Points on a hilly landscape, in no order, each with its height.
From any point a climber steps to the highest of the 2 points nearest to it. It stops when none of these is higher. Distance is the straight distance between rows; heights are no part of it.
Z_713: [  1  -5 -22  16  -4  -2 -20 -19   9  17  -6 -48  32  23 -38 -11  24 -20
   1  12]  (h 346)
Z_977: [ 11  24  14 -16 -11   5  18   9  -9  23 -28  47 -27  -2  79   9   2 -20
 -11 -10]  (h 227)
Z_534: [ 17  -6 -38  24 -11 -31  16  18  -5   6  12  34  30  13  16  32  22  27
 -32 -12]  (h 119)
Z_310: [ -3 -29   1 -22  34  34  -8   4 -11   4   8 -31  11  33 -32 -15 -12  -3
  15  16]  (h 471)
Z_503: [ -5 -11 -17  10  24 -37 -45  11  -5  30  -8   0  74 -17 -39 -13  10  15
  22  33]  (h 692)
Z_213: [ -4  36   2 -18   0  16  14  32   2   6  14  51 -24 -36  -2  12  -8  -7
 -18 -24]  (h 237)
Z_859: [-31  13  -6  13 -45 -35  39  16 -11  -4  -5  11 -28 -40  -3  19 -23  26
 -13 -35]  (h 464)
Z_870: [-32 -10   8  -8  38  28  -9 -28 -13  22   5 -48  44   4  10  -5  36  -6
  15  34]  (h 742)
Z_824: [-34  31  73  -5   4 -14  14   8  -1   5 -36   3 -33 -53  50 -18 -49 -30
 -25 -23]  (h 253)
Z_894: [ 26 -24 -16  -1  19 -10  -1  15  -1   7  13  42  45  16  34  27  23  28
  -7  14]  (h 88)
Z_26: [ 24  17  19 -26  17  16 -23 -14  18   7 -33  23 -23  16  12   0   1 -33
   5  -4]  (h 330)
Z_765: [ 25  -7  11 -13  30  21 -28 -20  30   2 -45  -3   1  26 -15  -2  -4 -26
   9   9]  (h 364)
Z_131: [ 31  35   7   3 -21  11 -10 -14  13  -2   0  13 -21  -6 -14  13  14 -38
  11  -1]  (h 476)
Z_674: [-16 -14 -26  13  45 -32  -4  -5  -8  -2  26 -14  73 -25 -23  -3 -11   6
  54  53]  (h 108)
Z_774: [ 20  -3  24 -28  -6  19   2  -2  -1  11   0 -11 -41  59  30 -43  -4 -28
 -22 -29]  (h 134)
Z_469: [ 13  -8  25 -11  -4  37   0  -6  14 -16 -47 -19 -46  10  32 -14  -3  -5
  -2 -14]  (h 440)
Z_914: [  5 -28  22 -29   5 -12 -11 -45   3 -13  10 -30   0   8 -20   0   9  21
  22   3]  (h 735)
Z_933: [-11  27  17 -29   0  26  22  29  -7  12   7  38 -38 -25  29  -9 -17 -21
  -2 -25]  (h 246)
Z_999: [-46  17  45   4  -6 -41  30   6  -3  12  14  22  -9 -66  39  12 -52 -13
 -13 -26]  (h 535)
Z_722: [  8 -25  26 -11 -25  17   6 -32 -14  -5  -8 -37 -31  39  35 -22   5 -14
  -1 -17]  (h 324)
Z_325: [-11 -14 -36  -1  29  26  -3   4 -14   3   4  -2  46   0  -5  23  13  12
  28  42]  (h 546)
Z_198: [ -4  -9 -44  22 -23  -3   5  13  -3  21  -3   2  35   4   6  26  33  17
 -25   3]  (h 136)
Z_354: [ 21  12 -50  10  -7 -28 -11  17   4  -1  -7   5  29 -26 -17  23  16  41
  -1  34]  (h 431)
Z_919: [-18  18 -18  15 -15   4  55  22  -5   2  -2  37  -8 -24  45  32 -18  10
 -22 -19]  (h 164)
Z_739: [-25  32  44  27  -9   9  30  -3  13  -1 -26 -23 -48  -5  36 -26 -59 -42
 -42 -37]  (h 247)
Z_388: [  1  12 -30   9   2 -14 -28   7 -11  -3  -4 -42  23 -12 -70 -19  -5   8
  33  39]  (h 446)
Z_885: [-11   8   0  -3 -29 -60  32  11  -1  -8  40  53 -16 -25   7  17  -7   8
 -11 -28]  (h 679)
Z_251: [ 16  36   8   4  20  36  11  -8  32  -6   4   1 -32  45  -3 -20 -44 -27
 -34 -17]  (h 395)
Z_598: [-10   3  35  27  41   7 -49 -24   7   3  -8 -52  50   3 -31 -50  -4 -11
  17  16]  (h 117)
Z_306: [ 27   5 -67  18  11 -47   8  28   5  -5   3   4  46  -6 -19  17  11  43
 -19  33]  (h 408)
Z_191: [  7 -17   1 -17 -28 -30  -2 -10   6 -20  11  11 -17 -11 -15  22  17  22
  13  -7]  (h 514)
Z_329: [  9   6  -6   6  14 -11 -47   8   6  16  -1 -12  34  24 -68 -34 -16 -13
  20   5]  (h 597)
Z_656: [ -3   9  23 -44   3  -3  -1  10   2   2  28  44 -34   7 -20  -5  -6  -3
   4 -30]  (h 340)
Z_566: [ 18   8   1   0  22  26 -27  -4  -6  -3   6   9  -2  33 -43  -5 -19 -26
  29   6]  (h 444)
Z_90: [  1 -25   6 -12   2  23 -31  10  15  18 -29 -15  -1  31 -12 -29  23 -22
 -20  -9]  (h 157)
Z_908: [ -9 -36 -27 -21   6 -14  31  20   7  -5   6  24  11   2   7  31   7  48
  -6  -7]  (h 481)
Z_282: [ 16 -16   8 -25  34  10 -33 -24  13  16 -24  -2  18  20   8  -1  10 -14
  14  27]  (h 412)
Z_904: [ 10   4 -18   0  -7  -9   7 -28  19  -9  16 -30  -8  30 -54   0 -11  -7
  -1 -10]  (h 404)
Z_860: [  9 -13  13  -2   4 -28 -41 -24  -1  -3  24  -6  28  19 -37 -14  10  -5
  41  23]  (h 502)
Z_161: [ 15 -15   2   9  24  41 -32 -28   0   0 -19 -28  15  -2  19   0  38 -27
  20  38]  (h 189)
Z_360: [-29  18  54 -16 -10 -19  11   7  -1  15 -23  32 -31 -37  68 -17 -29 -27
 -19 -28]  (h 272)
Z_38: [ 28 -12  25  -4  13  30 -32 -36   7  -7 -12 -35 -11  24   8 -14  14 -24
  18  18]  (h 224)
Z_606: [ -2  -7 -38   3   2 -19  51  29   0 -28  38  47   0 -18   0  36  -9  36
  -8   8]  (h 142)
Z_536: [-34   9  13  -1 -33   3  34  27 -28  18  -4  36 -34 -19  32  -3 -13  -2
 -24 -36]  (h 269)
Z_876: [ 22  -3 -47  27   4 -14  -4   3 -30   0  24 -13  43 -14 -10  19  14   8
  22  46]  (h 215)
Z_239: [  2  -2  -2 -30   9 -10   8   5   2 -17  42  27 -20  23 -55  -4 -15  -2
  26  -3]  (h 718)
Z_524: [ 34 -18 -28  26  39 -20  -5  26 -17 -25  45  15  55   0   5  20  18  42
  13  39]  (h 190)
Z_923: [-30  16  31  15  13 -49  44   7  -5   8  18  41   8 -63  67  27 -45  -2
 -19 -14]  (h 564)
Z_56: [  0 -42   6 -34  39  -3 -19 -27   5  10  -2   4  36  21   6   1  13   2
  25  27]  (h 489)
Z_146: [-22  -6  -3 -34  -3 -12  46   5   7  -5   5  26 -27  -7  -2  18 -16   7
   3 -24]  (h 590)
Z_66: [  6   9  10 -18 -38 -33  18 -17  14 -12   7  17 -26 -19 -18  19  -4   3
  -1 -23]  (h 468)
Z_178: [  7   7  -3  32 -36 -40  27  30  -3 -16  12  39 -12 -29  34  32  -5  39
 -19 -20]  (h 392)
Z_220: [  1 -23  21 -22  28  43 -38  -3  -4  10 -11 -39   1  45  19 -48  19  -9
  -7  16]  (h 129)
Z_298: [  5  -7   2  22  17   0 -52 -15  -5  20   7 -19  58  -7 -26 -24   9 -33
  39  23]  (h 413)
Z_508: [-37  15  27  21 -17  17  29  20  -7  14 -44   7 -38 -22  37 -12 -25 -31
 -30 -32]  (h 286)
Z_612: [-14   7  15  44 -30 -29  25  -1  -8   1 -34  33 -15 -28  63  33 -16  -5
 -19 -13]  (h 771)
Z_407: [-18  38  49  -9   8  11  28  -4  16  14  27 -10 -36 -14  27 -18 -56 -39
 -36 -39]  (h 380)
Z_600: [  7 -25  -1  -8 -26 -28 -21 -10  -3   2  19   4  15  -6   2  12  41  31
  12   4]  (h 450)
Z_480: [ 26   9 -38   9 -19 -43   6   0  17  -7  -9  19  13 -23   2  39  21  31
 -10  15]  (h 397)
Z_149: [ 12 -19   4 -13 -21   5 -18  -8 -27  -6  32  18  -5   8  20  15  25  -4
  29   8]  (h 314)
Z_475: [-21  16 -16  17  30 -47 -23 -11 -17 -13  16 -30  62 -41 -14 -11  24  41
  26  54]  (h 144)
Z_130: [  9  15  -3  24 -31   5   3 -27  12 -12  15 -37 -22  31 -43 -13  -8   1
 -23 -26]  (h 385)
Z_733: [ 11  -1   8  11   3   1 -64  -8  -2   2   4 -19  24  14 -28 -23  26 -20
  19  15]  (h 453)
Z_649: [ 10 -16  19 -16   0  29 -25  -5  -2   4  -4 -30 -13  56   2 -39  10 -15
 -23 -15]  (h 143)
Z_570: [ 24  -3  23   4   5  38 -24 -15  38 -21 -43 -29 -30  17   0 -16   0 -21
 -19  -4]  (h 478)
Z_232: [  2  39  13 -13  13  22  23 -10  32  -2 -10  -8 -40  15  -9  -6 -38 -20
 -31 -34]  (h 381)
Z_993: [-18  16 -14   5 -34   9  33  18  -6  -1  -8   3 -32 -25 -13  17  -6  11
  -6 -19]  (h 495)
Z_648: [ 10   0 -48  28  -4  11 -12  -9  -9   1   1 -14  32 -14   3  30  38  -4
  11  41]  (h 231)
Z_777: [ 13  19  11   3 -21  18 -11   3  25 -15 -36 -16 -42 -16 -26  -7  -2  -7
 -10 -27]  (h 594)
Z_166: [  0 -26  -2  -3  52 -19 -10 -21  11  21   4 -14  61   3 -43 -16 -19 -11
  46  19]  (h 673)
Z_548: [-18  28  54  -7 -13   0  37   2 -15  13 -15 -14 -53   6  63 -37 -44 -39
 -15 -22]  (h 439)
Z_972: [ 21  10 -24  13 -11  -4 -47   8  11  18 -23   1  11   8 -47 -13  26 -27
  -9  14]  (h 212)
Z_778: [-19  19  47 -18 -19 -10  11   7   0  14 -16  20 -46 -12  28 -18 -22 -16
 -24 -43]  (h 292)
Z_55: [ 12   8  10  16  20  -1 -31 -23   5 -26  21 -52  19  17 -60 -23 -23  15
  33  18]  (h 89)
Z_675: [-12  13 -24  10  -1 -13  56  37   1  -8  15  55   2 -30  20  31 -17  33
 -22 -18]  (h 153)
Z_163: [  7  32  28  19 -20  27   2  12  37  -8 -36 -11 -48 -10  -4 -18 -11 -31
 -36 -39]  (h 642)
Z_989: [-12   2 -14  13  32 -50 -23  -1  -5   7  19 -25  59 -41 -46 -46 -28  17
  55  33]  (h 130)
Z_996: [ -3 -17  -7   1  29  13 -45  27  -1   8  -5  13  52  -4   5  13  32  27
   3  23]  (h 525)
Z_768: [ 29  -6  20  15  27  45 -29  -9  33 -14 -31 -32 -27  56  13 -35 -12 -13
 -24   5]  (h 452)
Z_74: [ 28   4  14 -13  32  43  -4  -9  10  -5 -24 -20 -34  69  14 -31 -23 -21
  -7   0]  (h 433)
Z_834: [ -6  15   1 -13  -9  23  23   4  11  18 -33  18 -33   5  36 -11   2 -44
 -25 -28]  (h 203)
Z_286: [ -5  35  39 -16  -6  24  10  38 -11  16 -11  19 -49 -20  53 -31 -19 -40
 -22 -21]  (h 260)
Z_711: [-25   9 -28  26  41 -52  -8  -2 -28  12  26 -27  72 -44 -25 -31 -18  16
  45  55]  (h 120)
Z_828: [-18 -30   1   7 -23  34  -6   4 -18  -6 -29 -20 -15  -1  42  -3  32  14
   2  -5]  (h 332)
Z_866: [  2  -2  13  26  -3  13 -47   4  12  -5   7 -54  13  16 -55 -41   7   8
  -3   8]  (h 84)
Z_773: [ -8 -23  -3 -10 -16  28   6  -3  -1   7 -27 -22 -17  14 -10  -1  10   9
  -7 -16]  (h 389)
Z_189: [-15  -3  22  14 -39  -3  14  -9  -5   0 -23  -2 -39  -3  12  -5   4 -18
  -9 -31]  (h 325)
Z_869: [ 12 -22  13  -1  13  14   3 -51  13 -18  24 -54  -4  49 -18  -5 -11   5
   1   2]  (h 280)
Z_443: [ 12 -17 -13  27  43 -14  -8  13  -8  -5  32   6  76  -5  17  15  16  24
  15  48]  (h 176)
Z_945: [-14 -20 -26 -29 -11 -36  45   7  13  -9  10  29 -20  -5 -13  29   0  34
   4 -12]  (h 541)
Z_221: [ 16  25  35 -32  14  10   4 -18  24   6 -34   7 -44  23  34 -15 -16 -29
 -19 -20]  (h 303)
Z_416: [ 17   2   9  34   6  43 -18  -3  37 -18 -20 -24 -48  50  16 -42 -19  -7
 -45 -10]  (h 429)
Z_216: [  1   6 -28  10 -43 -37  33  14 -11 -13  10  19 -11 -31   3  24   1  41
  -4 -12]  (h 430)
Z_207: [ 12 -24  12 -14  -8  25 -20 -22 -19 -21  20 -15 -14   3   5  -8  18   5
  39  14]  (h 282)
Z_242: [ 24 -15  -9  10  -5 -20 -30 -34  -7   1  29  -2  31   3 -19   9  33 -10
  36  30]  (h 559)
Z_187: [-30 -15  19 -18 -28   7  39  22 -25  19 -44  12 -32   7  57  -1  -7  -5
 -10 -17]  (h 271)
Z_601: [-39  21  27  31 -29 -11  19  22 -17  13 -22  24 -22 -46  52  -7 -25 -31
 -30 -25]  (h 297)
Z_361: [ 14   0 -23   7  12 -16 -27  16   5   9  -5  16  46 -10 -11  16  31  25
  12  33]  (h 470)
Z_238: [-50   7  -9  19  52 -21 -14  -5 -24  18  14 -20  83 -21  -1  -7  27  19
   6  35]  (h 696)
Z_105: [ 11 -26  14 -13 -10  14  18 -40  -6 -14  20 -47 -20  40   5  -6  -4  -9
   5 -16]  (h 304)
Z_201: [  5  -1   1 -22  11  38  -6  10 -15  -5   5  10 -22  18 -29  -6 -13  -5
  25  -1]  (h 465)
Z_53: [ 19  26  11  -6  31  26  10 -19  13 -11   3  -4 -22  45 -24   0 -46 -25
   1 -11]  (h 411)
Z_333: [  0   7 -24  14 -21  33   4  19  -4  -8 -11  -9 -22 -22 -25   9   9  -1
   1  -9]  (h 526)
Z_955: [-20 -23  24 -14  24   6 -24 -36   9  -3   5 -53  23   6 -19 -16  21  16
   6  13]  (h 570)
Z_173: [  9 -34   0 -36   3 -17  -8 -15   5 -17  29   5   0   5 -24   8   9  21
  32   8]  (h 596)
Z_210: [  9  30 -13 -19   4 -30  22  -3  34  -5  11  47 -13 -32 -13  39  -7   0
  -3  -5]  (h 204)
Z_692: [  0 -35  -2  11 -26  12  17  -4 -24   7 -20  -3  -2  -2  69  26  31  16
  -9  -2]  (h 283)
Z_886: [ 17  14 -26 -11  13   3   1  18   1 -10   3  13   3   1 -66   9 -17   0
  34  18]  (h 451)
Z_369: [ 15 -16 -16   9  -6  30 -10  13   3  15 -42  13   6  -8  41  13  35  -4
 -15  13]  (h 220)
Z_804: [ -5  -6 -23 -10  -9  -8 -15  15   8  26  -2  16  17   7 -10  16  32  21
 -21  -5]  (h 152)
Z_123: [-44  18  17  22 -19 -12  29  37 -30  15  -9  34  -8 -35  58  10 -31   1
 -38 -17]  (h 284)
Z_742: [ 26  -9 -12  16 -22  -1  -1  25 -17 -14  21  34   2 -10  28  26  25  36
  -8   1]  (h 319)
Z_39: [  3 -11  23  16 -38   7  13 -30  -5  12 -18 -21 -44  25  28 -23  12 -41
 -22 -32]  (h 343)
Z_789: [  5  35  -5 -25  18  18  12  17  13   1   6  42 -14 -11 -30  15 -10 -16
   5 -14]  (h 226)
Z_783: [-22   9  14  19 -15 -46  49   7 -10  -2   7  48  -4 -40  55  37 -34  21
 -29 -21]  (h 602)
Z_119: [  4  -9 -20  -1  21 -31 -33  11   1  24   1  17  47  11 -48 -13   2 -10
  31   9]  (h 638)
Z_214: [  7   2 -29   5  19  14 -27  26  -8  -5   0  -5  30 -16 -55  -1  -4   7
  38  19]  (h 473)
Z_835: [-10  14  33  -7  -6 -25  27  17  -4  15 -20  48 -24 -28  75  16 -21   0
 -13 -19]  (h 248)
Z_343: [ -6 -10 -20  -9   4   2 -10 -10  -2  22  10 -12  29  35 -41  -4   6 -23
   4   1]  (h 326)
Z_841: [-23   4 -14  16  51 -60  -8   5 -11 -13  41  -9  78 -30  -5 -10  16  48
  13  48]  (h 128)
Z_506: [  6   3  -7  26   9  21 -12 -26  23  -5   0 -52  -2  64 -28 -23 -21  -2
 -31  -5]  (h 390)
Z_950: [ -2   3   6 -25 -24  -5 -16  22   1   1  12  24 -20   3 -35  -4   3  10
  -5 -31]  (h 365)
Z_560: [-40   4 -12  20  29  -2 -25 -13 -18  20   2 -35  61 -19   1  -3  53  10
  -3  38]  (h 634)
Z_978: [-18  42   2  20 -22 -33  34  21  12  16   6  32  -4 -54  33  32 -12  -4
 -39 -27]  (h 195)
Z_668: [  8  13  10   3 -10  44 -19  19  -6 -11  11  -9 -38  36 -26 -25 -14  -8
 -15 -28]  (h 387)
Z_334: [ 23  17 -65  10  -4 -49  26  27  -3 -14  26  30  18  -3 -24  22  -2  37
  -4  27]  (h 391)
Z_756: [ -9 -29 -11 -18  11 -46 -20   4   0 -21  34   0  39 -14 -46  -7   3  35
  51  36]  (h 338)
Z_359: [-17 -14  -6 -20  -8 -11  45   5 -18  26 -19  34 -15  12  63  15  -9   0
 -16 -12]  (h 249)
Z_614: [ 14   1   2   3  -9 -15 -45 -13  15  -9 -15 -46   9  -2 -57 -19   7  13
   6   6]  (h 71)
Z_498: [ -4  36  43 -20   4  18  33  -1   0  -6  -8  -8 -64  23  48 -33 -56 -25
 -21 -23]  (h 421)
Z_226: [ -7 -18  25  -6  33  34 -54  -2 -13   4  10 -37  19  36 -18 -49   7   0
   9   8]  (h 114)
Z_893: [ 27 -16 -16  19  -2  11 -11  35  -8 -21   5  18  31 -13  21  25  30  52
 -17  18]  (h 285)
Z_109: [ 19  14  -9  -2 -21 -17 -26  -5  11 -18  -1 -18 -14 -10 -53  -2   6  12
  17   1]  (h 57)
Z_2: [  0  29  15  11 -13  40  -3  10  -4  -3   8   4 -47  24  -5 -33 -11 -44
 -34 -33]  (h 373)
Z_998: [ -2  20  32  11 -24   1   4  -8   1 -15  21 -13 -52  22  -8 -19 -32  -9
 -25 -49]  (h 371)
Z_65: [ 36 -18 -37  18  12 -20  10  17  -1  -9  26  12  53  18  22  32  28  35
 -21   9]  (h 104)
Z_551: [ -2   0  48 -16  -8  19  17  -4  -3  -7 -52 -13 -60   9  52 -20 -30 -12
  -1 -24]  (h 405)
Z_871: [ 14   4   8 -16 -17 -24  12 -27  19  -3   2  -7 -27  12 -33   7  -6  -2
  -6 -29]  (h 435)
Z_454: [ 29   6   4   2  32  43 -14 -12   4 -14   0 -21   3  54 -24 -17 -29 -33
  11   6]  (h 427)
Z_287: [  9 -26  -6 -28  12  16 -22  23 -11  13  -1  21  25   5  12   5  24  19
   9  19]  (h 601)
Z_523: [ -1  -3 -14 -32  -3 -39  17  11   8 -19  43  54 -14   2 -29  14  -3  -1
  19  -3]  (h 757)
Z_858: [ -1  16  39  14 -33   9  18 -19  -1  -5   0 -11 -54  28  26 -31 -28 -39
 -26 -39]  (h 357)
Z_15: [ 17   4  10 -43  16  39   5  13 -11  -1  -9   0 -28  32   7  -6 -17 -13
  16   6]  (h 491)
Z_917: [-23  23  14  33 -47 -22  17   8 -15   5  -9   8 -36 -28  17   7  -8 -30
 -19 -28]  (h 310)
Z_916: [ -1  36  40 -22  16   8  28  -9  21  -2   4  -1 -46  12  25 -17 -52 -19
 -36 -46]  (h 399)
Z_186: [ -7 -36 -24  -5  21 -39 -16   9  -5 -18  43  14  59  -6 -17   2  14  38
  31  47]  (h 362)
Z_490: [ 11  -3   1  26  23  47 -13 -21   5 -16  20 -48   1  62 -22 -28 -37  -9
  -7   8]  (h 410)
Z_280: [  9 -17 -11 -16  19 -21 -13 -10   4  -7  32  11   8  31 -63  -4 -23  -4
  36   1]  (h 693)
Z_365: [ -7 -17  -7  15  -4   7 -31 -30   5  15  -3 -46  23   5  -3  -6  43 -26
   0  11]  (h 317)
Z_720: [ 11   7  14  37  38  16 -45 -24   6 -11   1 -53  31  13 -39 -27 -19  -9
  25  17]  (h 103)
Z_504: [ -9  23  35  11 -11  28  12  24  -4   2 -35  -1 -66   1  38 -37 -13 -38
 -29 -30]  (h 273)
Z_638: [-22  15   5 -36  -2 -32  45  -6  22 -10  38  33 -23 -24 -17  11 -30  -5
 -10 -24]  (h 631)
Z_984: [ -4 -19 -13 -22   6  12 -24   8  12  30 -33   3  15  14  -8  -1  28  -9
 -20   2]  (h 174)
Z_218: [-27  20  47   7 -14   3  33  -8 -24  -3  -9   3 -44 -19  52  -8 -45 -39
  -6 -23]  (h 457)
Z_829: [-16   6   8   8  33 -23 -34  -9 -10   1  12 -36  59 -31 -41 -27   3   7
  42  35]  (h 147)
Z_295: [ 10   2  -2   0 -14  31   8  -3  -4 -26   4 -41 -31   9 -32  -6 -20   8
   8  -6]  (h 66)
Z_572: [-17  36  13  -1  -3  -7  28  16  -4  27  18  53  -5 -40  46  17 -11 -31
 -32 -29]  (h 205)
Z_530: [ 10 -16  -1 -50  21  21  -3  10 -11  12  -8  14   0  29  14   5   5  -1
  10   8]  (h 531)
Z_537: [ 20 -14 -10  -4   7 -30 -26 -10  -9   1  30  36  33  13 -16  23  21  -5
  33  28]  (h 615)
Z_132: [ -4  -9  10 -11 -17  16  30 -19   0 -23 -11 -28 -35  -1 -16  14 -21  23
  11 -22]  (h 53)
Z_883: [-13 -17  -8   1  47  22 -12 -12 -14   9   0 -18  64  -6  18  18  27  11
  13  49]  (h 616)
Z_11: [  7  -7  -7  21   4  16 -11 -40  21   0  -3 -60  12  33 -32 -16   7 -23
 -13   6]  (h 369)
Z_862: [ 24  -5 -43  26  13 -37  -5  19 -17 -21  40 -10  52 -15   3  14  22  49
  17  55]  (h 202)
Z_241: [ -7  23   4   3 -24  22  17 -10  -8   8  16  -3 -34  23  -4 -11  -1 -48
 -15 -34]  (h 363)
Z_456: [ -4  11 -28  21 -23  14  32  15  -1   7 -27  14   0 -16  29  27  10   0
 -20  -9]  (h 179)
Z_585: [  7  33  -9  29 -42  13   4   7   9 -14 -18 -19 -37 -15 -32  -7  -1  -8
  -9 -17]  (h 558)
Z_525: [ 34   6  -6  15 -16  -1 -27 -19  -2  -6  20  12   4   3 -16  19  20 -26
  22  11]  (h 507)
Z_651: [ -5   3 -13 -12 -20 -31  11   6  -2   1  41  57  -9  -2   2  18  13   8
  -1  -9]  (h 717)
Z_322: [ 15  -4 -24 -15  12 -12  16   4  15  -9  14  21   9   0 -32  28 -11   2
  29  22]  (h 428)
Z_290: [ -3 -10   4 -14 -30  -3   8  -9 -31   8  23  19 -21  16  25   0  10 -13
   8 -24]  (h 337)
Z_446: [-36   6  28  22  43 -15 -35 -17 -13  15   6 -39  64 -19 -28 -52  -3 -16
  31  14]  (h 131)
Z_511: [ -9 -16  23   0  17  11 -52  -1  -6  -5   9 -36  31   7 -48 -36  -4  17
  15   4]  (h 97)
Z_567: [  0 -25  15 -12  -9  16  -8 -18 -10 -16   9 -33   6 -20  10  17  27  27
  21  22]  (h 238)
Z_588: [-28  27   3  -9 -28 -44  48  -3   2   2  37  27 -24 -34   0  12 -25  -9
 -14 -32]  (h 653)
Z_790: [ 25 -21 -22  23  -3  19 -25  24  -4   4 -12  10  30   0  37  21  42  25
 -11  11]  (h 252)
Z_370: [ 12 -26 -15 -27  29  16  19   5   4  -7   1  34   2   8  -3  34  -1  16
  31  23]  (h 396)
Z_148: [ -4   7   9  14 -23 -42  37  -9  14   1 -20  33 -16 -28  33  37 -16  13
 -14 -21]  (h 674)
Z_234: [ 10   5  -1  12 -40 -24  11  16 -17  -1   5  47  -2  -9  47  23  14  22
 -19 -22]  (h 356)
Z_236: [  1  11  39 -32  -2   5   7   4   3   1   2  21 -45  12  -3 -19 -10  -2
 -17 -42]  (h 316)
Z_188: [ 15  28   1   8 -13  22   7   1  11  -8 -24  24 -24 -23   9  20   7 -28
   0 -22]  (h 447)
Z_489: [ 10  -4 -33  -8 -13 -33 -16   7 -11 -10  28   6  20  -7 -42   1   6  24
  32  30]  (h 366)
Z_847: [-30   2  -6  18  35  16 -21 -28   2   5  -8 -54  47 -23 -15  -9  34 -16
   5  38]  (h 630)
Z_121: [ 18  -6  -4 -16   1 -14  -7   1   4   9  24  54  11  10  -9  18  20   4
  14   4]  (h 668)
Z_856: [ -8  15  41  28 -11  20  31  -3   5  -9 -49 -20 -65   8  48 -39 -33 -36
 -37 -26]  (h 261)
Z_262: [  0 -42  -9   6  -3  13  13   6 -11  -7 -12  -7  27  -4  60  20  30  51
 -15   2]  (h 236)
Z_942: [-17  42  28  27 -36   3  13   4  10   4 -11 -12 -51 -29  -8 -28 -15 -35
 -35 -46]  (h 680)
Z_169: [-24   1 -10   1  24 -15 -15 -18  -5  -6  16 -49  40 -30 -33  -1  12  26
  32  46]  (h 165)
Z_179: [ -2 -13 -17  -9  23  36 -15   9 -12  -2   4 -13  27   9 -28   1   5  -2
  26  26]  (h 506)
Z_825: [ -1 -24 -22  10 -22 -19  26  -4  11  -9 -16 -15   9 -24   9  30  19  52
  -3  10]  (h 156)
Z_670: [  8   3  -2 -17   1  23  13  10  -1   5 -21  41 -24 -10  23  21   6  -3
  -5  -7]  (h 409)
Z_413: [ 11 -22  -4 -15  42  -6 -15  -3   0   1   8  -1  29  18 -47 -14 -32 -14
  49  18]  (h 752)
Z_936: [ 15  -5  10   3  14  27  -9 -15   5 -34  18 -31  -8  30 -51 -15 -22  12
  23   4]  (h 77)
Z_139: [ -7 -24  -9   9 -12  32 -17 -18  -8  18 -20 -25   1  19  22 -10  34 -39
  -5   8]  (h 287)
Z_987: [ -3  30  11  -1 -11   3  16   9  -4  24 -16  40 -24 -23  57   4  -6 -51
 -22 -23]  (h 214)
Z_793: [  3 -12 -27   1 -15 -10   9 -14   7 -12 -11 -35   3 -20 -21  29  18  27
  14  23]  (h 167)
Z_459: [  0 -30 -15   6 -12 -13  50   7 -17   8   8  36   1  18  61  31   1  27
 -16 -14]  (h 228)
Z_257: [  6 -12 -27  20 -13 -23   3   5  -8 -13  10 -24  31 -24  14  28  31  70
 -12  27]  (h 126)
Z_613: [ 22 -10  22  -8   9  36 -39 -21  -8 -17   7 -30   6   9 -11 -17   9  -3
  35  26]  (h 250)
Z_118: [  0 -21 -46  -6  -3 -17  21  33   4 -13  22  14  28  -3  -7  17  13  55
  -5  23]  (h 434)
Z_924: [-13  25  39  -1  -8 -16  33 -11  -3  -2   9  23 -37 -34  34  12 -29 -27
  -1 -23]  (h 477)
Z_332: [  1   2  20  -6 -35  -3 -17  -5  -2 -10  18  -1 -38  19 -37 -22 -10  12
 -10 -46]  (h 393)
Z_873: [  6   9 -49  -5 -20 -31  12  25  -7 -10  31  19  -2 -15 -37  20   5  26
  11   9]  (h 382)
Z_608: [  8   7 -41  20 -19   4 -11  -5   8  10 -25 -21  19 -12 -15  13  31 -20
  -7  22]  (h 251)
Z_272: [-20 -37 -25 -21  30  -8   2   7  -6  10  21   5  44  12 -42   7  -8  12
  23  28]  (h 377)
Z_314: [-13 -19  -6  -8 -22  40  21  24 -24  11 -32   8 -28   6  44  -2  11   4
  -7  -7]  (h 294)
Z_647: [-15 -30   8 -10  52   4 -13 -32  -2  22  -5 -16  54  16 -10  -9  -9 -22
  39  26]  (h 591)
Z_965: [ 16   1   7  -5  -2  19 -27 -15  26 -21 -34 -31 -19  -7 -20   0   4   2
   9   3]  (h 529)
Z_14: [ -1 -18 -12 -13  -4  28  -7  10   9  25 -49  13 -10  17  28   1  32 -16
 -27  -3]  (h 196)
Z_845: [-18   0 -34  16  39 -18 -32  17 -10  14   9  -9  82 -20  -9  -7  18  24
   8  48]  (h 759)
Z_89: [ -4 -18   8  -4 -38   3   5 -13   1  -1 -26   8 -26  -2  18  15  12   9
  -2 -18]  (h 339)
Z_564: [-15 -18 -41 -18  16 -17   2  20   6   1  10   2  42  -4 -40  13  11  52
  14  30]  (h 403)
Z_708: [ 12  46 -27 -14   1 -16  17  15  21   5   5  23  -9 -33 -39  19 -11  -2
  -7 -12]  (h 216)
Z_327: [-20  10 -24  15 -26  20  31  10  11  16 -38  13 -23  -7  15  16   5 -30
 -24 -22]  (h 191)
Z_517: [ -1 -36  -5 -10   8 -28 -18   0  -7 -12  37   6  35   0  -5  11  30  41
   9  30]  (h 394)
Z_959: [ 12  -6 -14 -23  14   5  29  12   3  -5   1  54 -11  -6  24  33   0  18
   3   7]  (h 378)
Z_177: [-31  17  27   6 -15 -31  33   2  -7  -5   2  34 -41 -60  24  17 -38   8
  -3 -25]  (h 504)
Z_969: [  3  19  20   6  -1 -10  27  37 -23   2  -3  71 -11 -28  77  20 -13  19
 -20 -21]  (h 225)
Z_87: [ -7 -29 -25   5  -4  15  13  -7   4  -2 -16 -17  25 -15  27  26  35  34
  -8  15]  (h 194)
Z_483: [  9  -6 -28  23 -25  30  -9 -10   8  11 -31 -23  -9   6  -4  -3  30 -36
 -12  12]  (h 268)
Z_971: [  9   1  21   8 -14  42  -5   8  16  -5 -11 -28 -53  46   0 -37 -19  -4
 -36 -33]  (h 407)
Z_634: [ 14   8 -27   2 -19  -9 -15  -3  30  17 -35   4   5 -15 -31  11  19  -7
  -3   4]  (h 232)
Z_957: [-11  -8  -4   0  -4  -5  -7 -19   2 -14  -2 -51  26 -28 -13  12  32  34
   6  27]  (h 197)
Z_879: [-10 -29   4 -20  10  46   1  -1  -1  -4  -8 -38  -6  33  -3  -8   1   6
   1   1]  (h 432)
Z_328: [ 14   1   3 -11 -25  17  -6 -10 -16  14  15   9 -18  41   2  -9  10 -45
  -3 -25]  (h 354)

Where does a climber stop that starts at each point below?
Z_739 => Z_612
Z_862 => Z_287
Z_498 => Z_612
Z_634 => Z_287
Z_198 => Z_942
Z_511 => Z_942
Z_459 => Z_942
